Points on a hilly landscape, in no order, each with its height.
A ball rolls from a point to the lowest of its 3 nearest points, and stops where none of them is lower. Distance is the straight distance between rows; heights are no part of it.
q866: [ 11   1   7 -30 -47 -12  33   4 -20  27  33]  (h 274)
q326: [ 17 -46  35  61   2  -5  16 -19  24  35 -36]  (h 416)
q574: [-16  -3  11  20  -9 -10 -21  -8 -22   5  11]  (h 452)
q4: [-26  28  16 -38  46  23  19  41   8  -4  25]  (h 225)
q440: [ 47  -6 -32  -9 -64  20 -22 -25 -29 -56 -52]  (h 582)
q176: [-24  40 -11 -44  57  29   6  55  18 -34  25]  (h 245)
q431: [ 11 -18   5  57   1  -2 -18 -56   5  14 -32]  (h 343)
q462: [ 32   2 -12  -3 -56   1   3 -35 -47  -1  12]  (h 288)
q483: [-42   4 -30  39  45 -17 -54 -58  13   7 -30]  (h 642)
q45: [ 66 -37 -13  19 -62   3 -10 -34 -13 -27 -64]  (h 574)
q367: [ 62 -44  16  47 -49  -2  15 -39   6  14 -44]  (h 694)
q419: [-41  -2 -36  26  75 -26 -72 -22  17 -12 -36]  (h 535)
q525: [-41  12  19  22  20  -6 -14  36 -12 -29   8]  (h 86)
q54: [-51  14 -40  -8  48  -4 -54   9 -18 -24   1]  (h 502)
q482: [ -9  14  27 -46  48   9  35  62  28 -13  23]  (h 208)
q7: [ 35 -32   4  27 -75 -12  -3 -30 -30  10  -4]  (h 360)
q900: [-22 -24  22  -1 -35 -20  17  21 -22  19  26]  (h 358)
q728: [ 69  28  13 -71 -24  21  57 -38  33  22  21]  (h 81)
q409: [ 51 -20 -15  -7 -86  11  -5 -22 -38 -33 -41]  (h 529)
q983: [ 25 -46  23  41 -67 -28   9  -3  -5  28  -6]  (h 421)
q282: [  5  46 -44 -53  83  31  12  50  42 -49   8]  (h 275)
q802: [-22  10  20  -9  29   3  14  71 -10 -20  28]  (h 273)
q795: [ -4  -9  16  39 -41 -17  -5 -22 -28  19   6]  (h 318)
q320: [ 20  15  37 -49   2   7  49  10  23  27  38]  (h 205)
q230: [-19   2  45 -28 -16  -4  25  56  -6  12  44]  (h 380)
q303: [-28  45 -21 -55  37   6  -2 -15   8  13  40]  (h 307)
q182: [ 17 -25  14 -16 -75 -18  56  20 -12  38  34]  (h 308)
q59: [  3  18  23 -48   8  20  34   2   8  22  44]  (h 173)
q722: [  7  31 -43 -23  58  38  22  75  12 -61  18]  (h 289)
q293: [-21 -25  32 -16 -46 -24  32  36 -17  33  31]  (h 365)
q643: [-12   4 -41  28  19 -13 -48 -80   0  20 -18]  (h 614)
q439: [-39  39 -11 -32  39  13 -20   2  -8   4  32]  (h 344)
q28: [-26 -13  13  65  63   3 -29   8  29 -25 -44]  (h 500)
q998: [ 40  25  -7 -52 -26  34  41 -23 -11  25  34]  (h 133)
q847: [ 19   6 -31  29 -36   1 -30 -59 -28   8  -8]  (h 386)
q608: [-30 -12  35  29 -12 -25 -13  23 -17  -1  13]  (h 346)
q165: [ -9 -19  25  61  32  -7 -17 -27  14  10 -33]  (h 387)
q222: [-40  23  -7 -10  42   2 -37  45 -10 -34  16]  (h 345)
q777: [ 46   4 -29 -51 -76  36  20  -6 -30 -30 -11]  (h 602)
q946: [ 48 -41 -12  20 -89 -19  11  -7 -21  -5 -32]  (h 418)
q469: [-21  -8 -22  58  57  -1 -36  40  12 -66 -39]  (h 463)
q854: [ -7  24 -11  -7  -3   3 -20 -24 -32  18  23]  (h 243)
q734: [ 55 -57  11  54 -62 -16  24 -22  14  18 -60]  (h 720)
q161: [-38  11 -13  29  47  -8 -43  29  -7 -49 -21]  (h 379)
q270: [  9  36  12 -56  22  31  32 -10  14  30  39]  (h 162)
q725: [-45   1 -24  41  67 -16 -53  -2  24 -23 -42]  (h 498)
q391: [ -4 -23  22  56 -19 -23 -13 -18 -11  23  -9]  (h 228)
q145: [ 17  -5  36 -45 -29 -20  70  30  33  60  36]  (h 375)
q206: [ 28  -2 -10 -28 -57  11  26 -17 -25  12  33]  (h 213)
q534: [-35  -4 -41  25  61 -19 -74 -62  32  16 -28]  (h 560)
q662: [-13  -1  46 -43  -6  -6  65  56  22  22  31]  (h 300)
q835: [-35 -15 -11  58  83   2 -37  -9  45  -8 -61]  (h 521)
q423: [-20  53 -19 -73  76  23   7  10  44  -5  21]  (h 295)

For each start below, name the point where the ball stops.
q54: q482
q182: q728
q469: q525
q483: q725
q777: q728
q722: q482
q423: q482
q282: q482
